A landscape with many valleys, sampled at points; each row gives a point and its height.
A ball rolls from a point to whichever of its 2 nearest points has the largest drop for the distance, and stops where none of them is lower. Distance is the straight distance between rows; heights are no part of it.
(426):  2.676 -1.581  0.139 -1.225 -0.567  1.002 -0.245 -2.486  1.561  2.587  0.084  1.632  3.304  0.848 -2.464 -2.521 -0.328 -1.120  2.044  4.743 -0.675 -0.491 -0.284  1.196  1.788  2.612  1.897  1.801 -0.364  h=18
(724): -2.180 -0.446 -1.913 -0.771 -1.072  1.018  2.147  0.256 -1.398  0.713 -1.543 -2.792 -3.162 -1.687  1.721 -3.457  0.181 -0.035 -3.272 -0.917  3.357  1.342  0.531 -0.567 -2.982 -0.531 -1.729  0.635 -1.367  h=396
(961):  1.974 -1.329 -0.175 -2.139  1.673  1.869 -2.565 -2.482  2.363  2.096  2.147 -0.092  0.624 -0.531 -1.499  4.170  0.171  0.269 -2.169  0.814 -2.693 -0.080 -1.145  1.782  0.246  2.757  0.241  2.587 -1.120  h=209
(502):  0.283  1.322 -0.307 -0.494  0.397 -0.891 -0.759  0.461  0.893 -1.122  0.394 -0.799  1.819 -1.405 -1.003  2.602 -1.679  1.718 -0.494  0.411 -0.298  0.711  0.585  2.033 -0.031  0.644 -1.942  1.041  1.045  h=171
(982):  2.009 -0.811  0.339 -2.281  0.874  1.928 -2.340 -1.114  0.774  2.259  2.385  0.240  1.684  1.855  0.880  2.512  0.849  0.393  0.604  1.425 -2.371 -0.882 -0.311  1.831  1.809  0.624 -0.010  1.282 -0.465  h=244
(716): -2.057  1.494 -0.388 -0.581 -1.634 -0.593 -1.269  0.539  0.347 -0.355 -0.990 -0.150 -1.238 -0.419  1.182 -3.823  0.372 -0.177  0.518 -0.809  1.797 -0.222  1.625  0.119 -0.193 -3.075 -1.154 -1.438  2.616  h=537
(458): -0.109  0.747  1.248  0.779  0.432 -0.902  3.479  1.861 -0.493 -0.606 -4.609  1.331 -2.774  1.016  1.985 -0.954 -0.059 -0.280 -0.011 -3.360  3.933  1.101 -0.099 -2.404 -1.419 -3.811 -0.039 -0.556 -0.519  h=270
(85): -2.533  1.234 -0.043 -0.936 -1.747 -1.427 -0.578 -0.991 -1.832 -0.294  1.339 -2.846 -1.526 -1.322  3.841 -3.850  1.788 -0.670 -1.455 -2.176  1.363 -1.402 -0.025  0.171  0.053 -0.341 -3.481 -0.573  2.073  h=590
(109):  2.687  1.230  2.274  0.780  1.149 -1.661 -0.095 -1.098  0.904  1.069 -1.007  0.391  1.509  0.922 -0.899  3.408  0.174  2.300  2.101 -0.315  0.751 -1.773 -1.769 -1.074  1.780 -0.346 -1.212 -1.137  2.488  h=528
(736): -2.894 -0.321  0.662  1.814  0.508 -1.811  1.310  1.178 -0.360 -1.307  1.062  1.247 -1.987  1.274 -0.607  2.333 -0.579  1.961 -2.053  0.757 -0.582  1.829 -3.839 -1.495 -1.716 -1.900  1.572  0.446 -2.451  h=625
(1040): -0.006  0.785  0.330  1.365  0.108 -0.196 -0.527 -1.618  0.601  1.143 -0.713  1.186 -1.858  0.009 -2.046 -1.251  0.981 -1.536  2.342 -1.858 -0.414 -2.199 -0.714 -2.493  0.669 -0.576  2.576 -1.688  2.187  h=556
(322): -1.625 -3.345  1.650  0.689 -0.087 -2.196  3.026 -1.519 -0.926  0.341 -0.886  0.945  1.057  1.930 -0.263 -0.114 -0.240  1.301 -0.617  2.489  0.122  2.021 -3.168 -2.053  0.667  0.909  1.849  0.891 -2.523  h=582
(784):  2.987 -0.094 -0.229  1.467  2.286  3.007 -2.082 -0.513  1.994 -0.209  4.441  1.530  1.180  1.934 -2.482  2.694  1.503 -2.336  1.112  1.526 -4.599 -2.239 -0.590  0.803  0.577  1.088  3.852  0.048 -3.001  h=168
(672):  3.655  2.220 -0.800  0.825  1.457  0.992  1.839 -1.106 -1.288  2.636  0.522 -1.938  0.505 -0.755  0.009  0.612  1.704  2.009  1.502 -0.766  2.001 -4.010  1.819 -2.111  0.827  1.623 -0.861 -0.020 -0.023  h=348
(629): -1.316 -5.225  0.599  0.779 -0.836 -0.232  2.076  1.232 -0.102 -1.725 -2.480  3.125  0.631  1.135  0.451  1.078 -2.055 -0.737 -0.344  1.986 -1.372  3.361 -1.444 -0.183  0.099  0.400  2.914 -1.039 -2.881  h=628
(817): -0.416  0.815 -1.551 -0.420  0.161  2.182 -2.096  1.216 -0.265  0.215  1.095  0.115 -2.931  1.039  1.260 -1.332  1.446 -2.303  1.273 -2.855 -0.659 -1.775  4.128 -0.434  0.114 -0.970  0.676 -1.385  0.999  h=720
(353): -0.821 -1.690  0.026 -1.864  0.342  1.962 -2.529  0.411 -0.628  1.330  3.259 -0.025  0.544  3.047  2.840  0.948  0.540  0.030 -0.330  1.378 -2.944 -0.707  0.314  1.218  0.971 -0.758  0.718  0.399 -1.927  h=269
(830):  3.073  2.587  0.058 -1.421  0.539 -0.158 -0.956 -1.758  0.600  2.043  1.049 -1.933  2.991 -1.790 -2.580  3.558  0.103  3.347  0.168  1.789 -0.503 -1.335 -0.709  0.878  1.035  2.253 -1.877  1.317  1.391  h=163
(881):  0.036 -1.676  3.086 -0.546  0.331 -1.760  3.536  0.624 -1.222  1.167 -3.415  1.718 -3.554  2.389  3.560 -0.855  0.644 -2.035  0.665 -3.960  2.060  0.279  0.132 -2.535  0.881 -2.175  0.234 -1.008 -0.475  h=301
(852):  2.665  2.821 -2.137 -0.247  1.290  1.804  0.834 -0.164  0.116  3.245 -0.863 -1.520 -0.444 -1.720 -1.011 -0.867  1.066  2.748  1.034 -0.446  3.361 -2.790  2.294 -2.122 -0.820 -0.359 -2.129 -0.345  1.059  h=316
(301): -0.837 -3.722  0.801  1.005  0.281  1.244  1.233 -0.536  0.223  1.259 -3.457  2.773 -3.052  1.867 -1.124 -2.484 -0.246 -2.900  1.695  0.131 -0.708  1.083  0.960 -2.644  0.331 -0.208  4.715 -0.783 -1.100  h=676
(662):  0.145  2.768 -0.050 -0.488  0.188 -1.327  1.153 -0.681 -1.308  1.660  0.775 -1.953 -0.840 -0.336  1.228  1.779  1.199  3.429 -1.250 -1.402  2.308 -0.931 -2.075 -1.784 -0.838 -0.795 -2.834  0.631  1.407  h=368
(69):  0.855  1.971  1.978  1.583  1.129 -1.839 -1.070 -0.585  0.626 -1.447  0.895  0.421  0.658  0.580 -2.010  4.112  0.404  1.257  1.004 -1.242 -1.244 -1.066 -2.196  0.152  1.151  0.025  0.500 -0.702  1.612  h=507
(619):  1.084 -0.699 -0.899  0.733  0.425  1.574 -0.308  0.346 -1.278 -0.802  3.466 -0.141  2.187  1.024 -0.037 -1.370  0.679 -1.763  2.786  1.755 -2.279 -2.587  1.412  0.433  2.070  2.032  1.671  0.637 -1.299  h=160
(73): -1.828 -1.512  0.428 -3.609 -1.147 -0.348 -3.067 -2.373  0.423  2.526  1.584 -1.518  0.248 -0.373  1.026  1.304 -0.028  0.236 -2.433  0.265 -1.499  1.257 -1.149  2.086  0.585  0.660 -1.924  1.201  1.707  h=187
(813): -3.582 -0.351  0.798 -2.882 -2.523 -1.650 -0.108 -0.449 -1.284  0.097 -0.236 -1.238 -1.638 -1.093  4.896 -3.117  0.812 -0.837 -3.572 -2.255  1.764  1.610 -0.436  0.786 -0.433 -1.354 -3.395 -0.613  1.607  h=603
(561):  2.792  1.503 -1.185  1.104  0.694  2.341 -1.402 -1.128  0.907  0.691  4.389  0.154  1.251 -0.466 -2.384 -0.131  0.804 -2.360  1.921  2.069 -3.396 -2.890  0.820  0.945  1.099  2.423  2.553  0.364 -0.633  h=118
(2): -1.609 -0.365 -0.087 -0.266  0.181  0.049 -0.314  0.315 -1.872  0.413  4.934 -1.595  0.332  1.982  2.801  0.911  1.635  1.563 -0.152  1.831 -2.322 -2.045 -0.803 -0.750  1.187 -0.288 -0.051  1.169 -1.991  h=292
(943): -0.305 -1.854  0.238 -2.613 -1.435 -0.420 -3.056 -1.456  0.160 -0.175  1.306 -0.616  2.335 -1.228  1.198  1.019 -0.838 -0.948 -0.819  0.921 -2.442  1.178 -0.146  3.907  1.557  2.838 -1.748  1.246  2.202  h=206
(1010):  1.769  0.333  0.332  1.447  1.619  0.911 -0.162  0.435  0.624 -1.172 -1.695  2.586 -1.496  1.974 -1.603  0.007  0.654 -1.575  3.767 -2.764 -0.694 -1.643  1.748 -1.623  1.044 -0.594  2.909 -2.215  0.573  h=524
(777):  0.906 -0.315  0.851  1.308  1.682 -1.242  1.503  0.594 -1.116 -1.469 -0.131  0.476 -0.032  1.006 -0.694  3.641 -0.075  0.902  1.272 -1.331 -0.250 -0.319 -1.004 -0.799  0.057  1.402  0.081  0.936 -0.962  h=482
(760): -0.069 -0.058  0.183 -0.496 -0.142 -1.614  2.981  0.896 -1.655 -1.960 -4.887 -3.587  0.550 -1.755  0.512 -0.443 -1.057 -0.281 -3.542 -2.337  2.347  4.145 -2.066  0.598 -3.318  0.415 -2.180  0.807  0.714  h=467
(282):  0.714 -1.843 -1.459  0.248  0.775  0.988 -2.856 -1.786  1.770  0.052  2.225 -0.281 -0.942 -2.596 -2.831  4.180 -0.820 -1.637 -3.163 -0.495 -3.617  0.751 -0.794  2.297 -0.396  3.497  0.874  1.494 -0.534  h=170
(493): -2.444 -0.514 -0.018 -0.300 -1.511  0.409 -0.696  2.276 -0.140 -1.106 -1.840  0.925 -2.136 -0.099  1.851 -1.365 -0.717 -1.878 -1.224 -2.513  0.535  2.000  1.706  1.085 -0.327 -2.031 -1.125 -1.968  1.373  h=519
(775):  0.366 -1.891 -0.950  0.021 -1.389 -2.154  3.778 -0.330 -2.716 -2.911 -4.227 -4.724  1.783 -3.243 -1.163 -0.857 -2.027 -1.836 -3.761 -1.839  0.442  4.122 -2.513  0.166 -2.456  3.090 -0.497 -0.235  0.227  h=486
(644):  1.901  1.791  0.628  1.078  0.596  0.296 -0.634  0.800  1.531 -0.806 -2.226  2.132  1.639  0.628 -1.723 -1.034 -0.389 -0.267  4.128  0.371 -0.017 -1.743  0.933  0.085  1.170 -1.155  1.074 -1.816  1.629  h=492
(519):  3.654  2.103  0.091  2.070  1.773 -0.685  1.833  0.758 -0.751 -1.427  0.986 -0.235  3.303 -1.148 -2.651  2.635 -0.749  0.990  1.662  0.383 -0.087 -2.118  2.021  0.544  0.889  3.194 -0.161  0.595 -1.237  h=409
(329):  1.738  1.810 -0.646  1.977  2.026  0.334 -0.512  0.245  2.023 -0.554 -0.768  1.702 -2.787 -0.897 -4.409  3.149 -0.698 -0.376  0.253 -2.534 -0.672 -0.190  0.421 -0.853 -1.334  0.823  1.932  0.167 -0.107  h=355
(501): -2.720  2.048  0.356  0.013 -0.131 -0.351 -2.215  1.925 -1.356 -0.855  2.449 -0.506 -2.892  1.773  3.394  0.061  1.049 -0.131 -0.841 -3.099 -0.695 -0.427  0.600 -0.907 -0.694 -4.886  0.482 -2.473 -0.204  h=688
(285): -3.131 -0.747 -1.793  0.385 -1.750 -0.437  2.344  1.561 -1.619 -1.433 -1.252 -1.373 -0.918 -2.395  1.593 -2.413 -0.781  1.311 -4.439  1.118  2.816  3.697 -1.562 -0.303 -3.322 -0.833 -1.081  0.970 -1.933  h=370
(325): -1.861 -2.397 -0.160  0.125 -1.040  0.629 -1.626  2.170 -1.577 -3.366 -0.201  0.606  0.032  0.550  2.829 -0.402 -0.823 -2.915  0.019 -2.433 -1.806  1.824  2.168  1.755  0.673 -0.743  0.274 -1.879 -0.089  h=503
(634):  3.155 -1.393  1.069 -2.618 -0.276  2.211  0.140 -0.169  1.659  3.131 -1.412  2.322  3.772  2.095 -0.108 -1.014 -1.039  0.137  2.711  4.424  0.460  0.271  0.581  1.610  1.625  0.197 -0.237  1.933 -0.158  h=66
(172): -0.438 -4.885  1.302  0.582  0.258 -1.672  2.762 -0.018 -1.892 -1.095 -1.933  0.496  0.417  0.736  0.360  2.588 -1.893  0.242 -2.209  0.407 -0.766  3.840 -3.276 -0.566 -0.801  1.640  1.321  0.562 -3.008  h=606
(6):  0.428 -0.252  3.071 -0.469 -0.272 -2.425  0.022 -0.958  0.321  0.018 -1.098  0.583  2.755  1.764  0.344  0.196 -0.347  1.983  2.033  0.508  0.433 -0.408 -1.904 -0.088  2.371 -0.457 -1.137 -0.656  1.705  h=545
(423): -0.379  0.604 -0.512 -0.583  0.006  3.174 -1.147  2.166  1.472  0.578 -1.982  1.642 -0.771  2.204  1.264 -3.060  0.147 -0.751  2.431 -0.201  1.216 -0.899  3.842 -0.249  0.318 -3.621  0.359 -1.507  0.515  h=747
(477): -0.999 -1.454 -0.446  1.089 -0.424  0.674 -0.337  1.898 -1.232 -4.615  0.225  0.114  1.705 -0.075  3.900 -2.491  0.038 -2.133  1.566 -1.845 -0.042 -0.681  3.760  2.802  0.762  1.062 -1.904 -1.664 -0.050  h=487
(804):  0.283  2.490 -2.017  0.118  0.833  1.068  1.449 -1.065 -0.214  2.914 -0.967 -2.062 -2.742 -2.553 -2.409 -2.646  0.792  1.097 -0.625 -0.044  3.009 -2.135  1.330 -3.094 -1.793 -0.170 -0.393  0.934  0.729  h=278
(34):  1.463 -1.801  1.618 -2.632  0.141  1.779  0.202  1.120  1.233  0.706 -2.752  2.211  2.377  2.558  2.354 -0.891 -0.325  0.949  1.768  2.396  1.553  1.287  2.127  1.893  1.058 -1.429 -2.065  0.835 -0.625  h=101
(396):  1.038 -0.275  0.838  0.674  2.283  1.170 -0.688  0.028  2.359  1.305 -0.045  1.975 -2.207  1.510 -2.730  4.351 -0.024  0.446 -0.257 -1.265 -1.024  0.452 -1.332 -1.502 -0.927 -0.495  2.134 -0.006 -0.821  h=314
(748):  2.356  1.387  0.359 -1.648  0.598 -0.806 -0.622 -0.587 -0.558 -0.748  0.402 -2.370  3.197 -1.784 -0.633  3.396 -0.014  1.473 -0.207 -0.842 -0.442 -0.505  0.947  2.517  0.249  3.146 -3.188  1.962  1.133  h=148
(514):  0.101  1.664  0.285  0.167 -0.251 -1.211 -0.760  0.660  1.591 -1.059 -2.585  0.631 -0.425 -0.801 -2.130  0.899 -1.292  0.736  0.002 -1.374  1.364  1.767  0.403  0.250 -1.430 -0.785 -1.307 -0.116  1.940  h=202
(613): -2.851 -0.119 -1.049  0.814 -0.102 -0.686  1.305  0.712 -1.681 -0.564  3.753 -1.474 -0.424  0.155  1.840 -0.200  0.114  1.993 -2.003  2.257 -0.337  0.046 -1.261 -1.106 -0.787 -0.283 -0.183  1.721 -3.115  h=319
(19):  0.473  0.135  3.391 -0.717 -0.028 -3.148  2.161 -0.853 -1.444  2.068 -2.608  0.058 -2.190  1.811  2.260  0.070  0.979 -1.157 -0.128 -4.419  2.038 -0.175 -2.349 -2.382  1.110 -0.979 -0.296 -0.849  1.641  h=325
(1012):  0.452  1.918  1.652 -0.155 -0.350 -2.785  1.962 -0.972 -1.511  0.776 -1.902 -1.417 -1.145  0.064  2.376  0.523  1.351  1.392 -0.092 -3.070  3.226 -1.187 -1.844 -2.287  0.010 -0.923 -2.497 -1.057  2.300  h=346
(571): -2.955  0.407 -0.913  1.053 -0.192 -0.734  0.512  3.503 -0.301 -1.576  0.691  0.756 -2.074 -0.053  0.959  2.039 -1.325  1.425 -2.374 -0.551 -0.228  2.434 -1.626 -0.387 -2.468 -2.986 -0.342  0.016 -1.372  h=648
(714): -0.379  2.356  0.251 -0.060 -0.621 -1.025 -0.544  0.025 -1.089  1.083  2.296 -1.420 -0.114  1.021  2.196  0.741  1.662  2.634  0.313 -0.044  0.351 -2.689 -1.476 -1.657  0.812 -2.449 -1.733 -0.618  0.675  h=392
(970): -2.261  0.184  0.007 -0.645 -0.563  1.158 -2.929  1.829 -0.572 -0.316  1.301 -0.066 -3.115  2.315  1.733 -1.728  0.711 -2.036  0.329 -1.612 -1.435 -0.302  2.036  0.096 -0.579 -3.873  1.795 -2.814  0.405  h=703
(952): -1.212  1.573 -0.831  0.828  0.054 -1.086  3.167  0.368 -1.109 -1.241 -3.245 -1.796 -1.596 -1.634  0.838 -3.996  0.254  1.224 -1.528 -1.168  4.575  1.134 -1.291 -0.622 -2.985 -1.261 -2.206  0.418 -0.761  h=424
(266): -1.211  0.346  0.481 -3.268 -0.767  0.532 -1.182  0.438  1.772  1.773 -1.248 -0.082  1.029  0.250  1.264 -0.018 -0.481  2.538 -1.430  1.839  1.772  1.459  0.739  1.429  0.015 -1.274 -2.973  1.019  1.141  h=147
(892): -1.462  1.878 -0.733 -2.061 -1.570 -0.057 -1.463 -2.021 -0.379  2.942  0.569 -2.543 -1.614 -0.913  1.868 -2.748  1.900  1.474 -1.067 -0.471  2.196 -2.268  0.637 -1.063  0.311 -1.435 -3.201  0.056  2.505  h=574
(1044): -0.406 -0.217 -1.033  0.137 -0.138  3.250 -1.107  0.944  2.281  0.837 -2.603  3.039 -1.419  0.607 -2.066 -2.806 -0.724 -1.182  2.186  0.894  0.551  0.638  3.448 -0.491 -0.355 -2.449  2.291 -0.440  0.433  h=726
(694):  0.490 -0.693 -1.860 -0.025 -2.001  1.358 -2.842 -0.713  1.392 -0.749  1.497  0.586  1.625 -1.869 -2.102 -1.579 -0.775 -3.102  0.437  2.244 -3.063  0.538  1.283  3.500  0.974  2.571  1.258  0.097  1.732  h=100
(472): -3.539 -0.281  1.516  0.884 -1.572 -2.777  0.499 -0.621 -0.597  0.394  0.927  0.961 -2.006  1.002  0.408 -0.251  0.066  1.139 -2.457  0.945 -0.065  1.522 -4.500 -1.817 -0.239 -2.513  0.763 -0.189 -0.209  h=602
(40): -1.260 -0.554  0.423 -0.650 -1.569 -1.751 -0.874 -1.002 -0.695 -1.636  1.994 -2.320  2.571 -1.369  0.466 -0.696 -0.400 -0.257 -0.684  1.925 -1.418 -0.309 -0.507  1.807  1.079  2.678 -1.259  0.916  1.453  h=225
(985): -0.206 -1.204 -0.162  0.871 -0.057  2.012 -0.258 -0.710  2.181  1.708 -2.961  2.799 -1.995  0.977 -2.444 -3.563 -0.018 -3.268  2.833  0.373 -0.342 -0.438  1.911 -1.633  0.722 -1.023  4.514 -1.163  1.051  h=702
(88): -2.141  0.089  0.419 -3.531 -1.184 -0.874 -1.307 -0.869  0.169  2.807  0.434 -2.246 -1.048 -0.136  1.965  1.092  0.212  2.291 -3.014  0.085  1.122  1.296 -0.752  0.832 -0.668 -1.283 -3.474  1.255  1.229  h=166
(162):  2.358 -0.077 -0.391 -1.144 -2.014  1.252 -2.477 -1.854  1.058  0.888  1.848  0.241  2.803 -0.303 -1.162 -2.934 -0.098 -2.347  2.199  2.528 -1.913 -1.344  0.254  2.014  1.988  2.009  0.641  0.410  1.637  h=65
(372): -1.297 -2.106 -1.197  1.459  0.409  0.970  0.454  0.198  0.931  0.307  1.486  1.919 -1.021 -0.549 -2.313  0.546 -0.659  0.571 -1.593  2.395 -1.850  1.663 -0.452 -0.749 -1.102  0.647  3.025  0.444 -3.375  h=211
(249): -1.441 -1.996  2.756  0.634 -0.619 -2.823  1.274 -1.229 -0.060 -0.084 -0.888  1.137  1.967  1.920 -0.036 -1.586 -0.090  1.080  1.313  2.904  0.203  0.587 -2.618 -1.022  1.449 -0.572  1.349 -0.457  0.160  h=562
(208): -1.367  0.051 -0.987 -0.558 -1.372 -1.555 -0.402 -2.041  0.052  0.275  1.555 -2.506  0.826 -2.357 -2.083 -1.506 -1.098  0.629 -2.185  2.774  0.124  0.829 -1.087  0.933 -0.431  1.449 -1.013  1.732  0.598  h=248
(773):  5.311  2.871  0.063  1.131  1.052  0.064  0.364  0.016  0.884 -0.562 -0.063  0.959  4.704 -1.246 -2.596  1.445 -0.726  0.687  3.821  1.666  0.226 -2.421  1.517  1.082  1.640  2.503 -0.282 -0.137  0.791  h=434
(420): -0.591  1.302 -2.269  1.641 -0.008  1.364 -1.103  0.444 -1.349 -1.128  2.478 -1.487 -2.692 -1.782 -0.408 -1.018  0.880 -2.690  1.005 -3.205 -1.414 -2.232  2.498 -0.397 -0.208  1.169  0.935 -0.413  1.274  h=740
(809): -2.344  1.919  0.332 -1.895 -1.675  0.334 -2.528 -0.941  0.435  2.771  0.409 -0.420 -2.784 -0.129  1.238 -2.552  1.000 -0.774 -0.440 -2.262  0.382 -0.775  1.099 -0.923  0.294 -2.641 -0.633 -1.900  3.483  h=555
(1017):  3.582  1.283  0.244  1.208  2.113 -1.228  2.667 -0.844 -1.072  1.139  0.080 -0.662  1.757  0.228 -2.410  1.799  0.471  2.393  2.356  0.723  1.375 -2.977 -0.104 -2.290  0.883  2.171  0.521  0.212 -0.439  h=379
(246):  0.321  1.275  0.091  1.395  0.403 -1.154  0.749  2.021 -0.868 -5.690  0.277 -0.753  3.815 -1.399  1.156  0.805 -0.481  1.021  0.984  0.229  0.858 -0.247  1.844  2.851 -0.043  2.012 -3.290 -0.065 -0.598  h=458
(25):  0.352 -1.520 -0.276  0.534 -0.246 -0.043  0.704  1.775 -1.175 -5.300 -1.042 -0.041  4.100 -1.929  2.789 -0.990 -0.799 -1.307  1.562 -0.312  0.422  0.795  3.337  4.029  0.815  2.410 -2.927 -0.878 -0.464  h=472
(829): -4.155 -0.535 -2.348  1.746 -2.089 -0.840  1.440  2.038 -2.282 -2.508  2.260 -1.874 -0.264 -2.259  2.849 -1.801 -0.122  1.390 -3.741  1.810  0.754  1.658 -1.031  0.229 -2.445 -0.030 -0.972  0.336 -2.910  h=347
(467):  2.102  1.003 -1.428  0.095 -0.132  2.178 -0.175  0.192 -1.604  0.743  3.412 -1.423  3.118  0.111  2.526 -3.779  1.989 -0.920  2.837  2.168 -0.155 -3.662  2.193  0.435  1.986  1.416 -0.605  0.300 -0.561  h=194
(397): -0.672  2.349 -1.413 -0.513 -0.121 -1.276  0.571 -2.759  0.331  2.455  0.810 -3.268 -0.506 -2.824 -3.362 -1.816  0.246  1.694 -1.445  0.970  1.588 -0.918 -1.008 -1.549 -1.641  1.251 -0.881  1.552  0.704  h=235
(839): -0.283  0.342 -1.786  1.592  0.315  0.381  0.042 -0.671 -1.164 -0.140 -0.438 -0.707 -4.019 -1.795 -1.642 -0.385  0.302 -3.610 -0.366 -3.796 -0.266 -0.607  1.336 -1.592 -1.042  2.391  1.749  0.163  1.568  h=760
(142): -2.142  1.077  0.108  1.058 -0.205 -0.606 -1.514  2.321 -0.632 -2.763  2.194  0.431 -1.426  0.946  0.841  2.230 -0.830 -0.193 -0.586 -2.003 -1.809  0.375 -0.395  0.425 -1.431 -2.911  0.420 -1.779 -0.325  h=669
(220):  1.493  2.710 -0.885 -1.318  0.853 -0.550 -0.500 -2.302  1.341  3.158  0.890 -1.877  0.611 -2.049 -3.842  1.796 -0.213  2.764 -1.359  1.666  0.450 -0.802 -0.792 -0.811 -1.019  1.139 -0.785  1.374  1.245  h=197
(761):  0.042  1.084 -0.639  0.465  0.185 -2.136  4.154  1.263 -1.579 -2.424 -4.369 -2.428 -1.812 -1.209  2.570 -2.564 -0.402 -0.233 -3.033 -3.188  4.647  2.915 -1.934  0.216 -3.539 -1.299 -1.849 -0.106  0.779  h=448
(751): -0.658 -1.145  1.550 -2.304 -0.340  0.209  1.161  0.695  0.619  1.864 -2.980  0.850 -0.217  1.713  2.912 -0.981  0.266  1.387  0.410  0.514  3.026  0.628  1.496  0.264  0.715 -2.344 -2.580  0.317 -0.527  h=124
(344):  0.969 -1.113 -2.366  0.508 -0.765  1.518 -2.815 -0.319  1.504 -1.633  2.244  1.100  0.868 -2.447 -2.657  2.270 -1.163 -2.597 -1.253  0.960 -4.035  0.832  0.978  3.122 -0.095  3.323  1.628  0.327 -0.662  h=135
(489):  1.914  1.572  0.475  1.007  1.038 -0.015  0.259  2.237 -1.205 -3.186  1.216 -0.263  2.339  0.681  1.645  1.817  0.783  1.445  2.507 -0.844 -0.111 -2.270  1.937  0.863  1.240  0.617 -1.743 -0.399 -0.570  h=438
(445):  0.915 -1.388 -0.136  1.601  0.984  2.344 -3.296 -0.755  3.734 -0.995  3.651  2.329  1.318  0.891 -2.786  2.540  0.198 -1.794 -1.056  2.824 -4.656  0.488 -1.838  1.653  0.228 -0.148  3.081  0.003 -3.231  h=210
(312): -0.739 -2.428 -1.352  0.937 -0.043  1.928 -1.153  0.090  1.639 -0.234  3.592  1.991  1.089  0.301 -1.728  0.068 -0.907 -0.577 -1.145  4.727 -3.660  0.804 -0.974  1.171 -0.174  0.432  3.786  0.389 -4.318  h=165
(765): -2.184 -5.656  0.227  1.176 -0.849  0.793  1.585 -0.194 -0.308  0.205 -2.791  2.917 -1.924  0.986  0.236 -1.109 -0.358 -2.490 -0.648  0.832 -0.994  2.920 -0.813 -1.842 -0.073 -0.192  4.400 -1.181 -2.411  h=650
(828):  0.137 -0.319  1.384  1.256  1.517 -0.470  0.462  1.373 -1.276 -1.508  1.903  0.531  0.731  2.467  1.552  2.258  0.850  0.099  2.053 -1.299 -1.573 -1.195 -0.163 -0.691  1.600 -0.176  0.992 -0.777 -1.134  h=460
(7):  4.575  2.099  0.550 -0.029  0.616  1.401 -0.578 -0.401  1.689  1.487 -1.586  2.540  4.185  0.535 -1.701  0.037 -0.397  0.549  4.665  2.561  0.162 -2.223  0.521  0.432  2.345  0.003  0.228 -0.733  1.218  h=463
(340):  2.178  1.494 -2.257  0.865  1.878  0.901  1.517  1.827 -0.168 -1.047 -1.912  0.477 -2.378 -0.924 -2.348  2.656 -0.969  0.069  0.291 -3.859  1.559  0.894  1.957 -1.073 -1.938  0.812 -0.125  1.241 -0.772  h=399
(253): -3.812 -1.779  2.159  0.800 -2.203 -2.005  0.454 -2.271 -0.356  1.068  0.252  0.757 -0.582  1.305 -0.035 -2.988  0.233 -0.319 -0.247  2.946 -0.453  0.875 -3.467 -1.575  1.065 -1.512  2.617 -0.645  0.232  h=581
(516):  1.708 -1.863 -0.168  0.230  2.557  1.642 -0.133 -1.200  2.884  1.425  0.532  2.385 -0.750  0.113 -3.726  3.295 -0.645 -0.210 -1.135  2.014 -1.210  1.217 -0.911  0.062 -0.727  1.645  2.783  1.459 -2.952  h=265
(366): -0.440  0.796  0.530  0.253  0.620 -0.572  1.695  2.234  1.587 -0.460 -5.132  1.395 -2.383 -0.400 -0.821  0.164 -1.400  0.171 -0.229 -2.294  3.500  3.055  0.313 -0.788 -1.775 -2.760 -0.674 -0.231  1.387  h=236

For each start below, name the point where the ball stops.
(892): (489)
(775): (426)
(353): (426)
(208): (426)
(644): (748)
(1012): (748)
(760): (426)
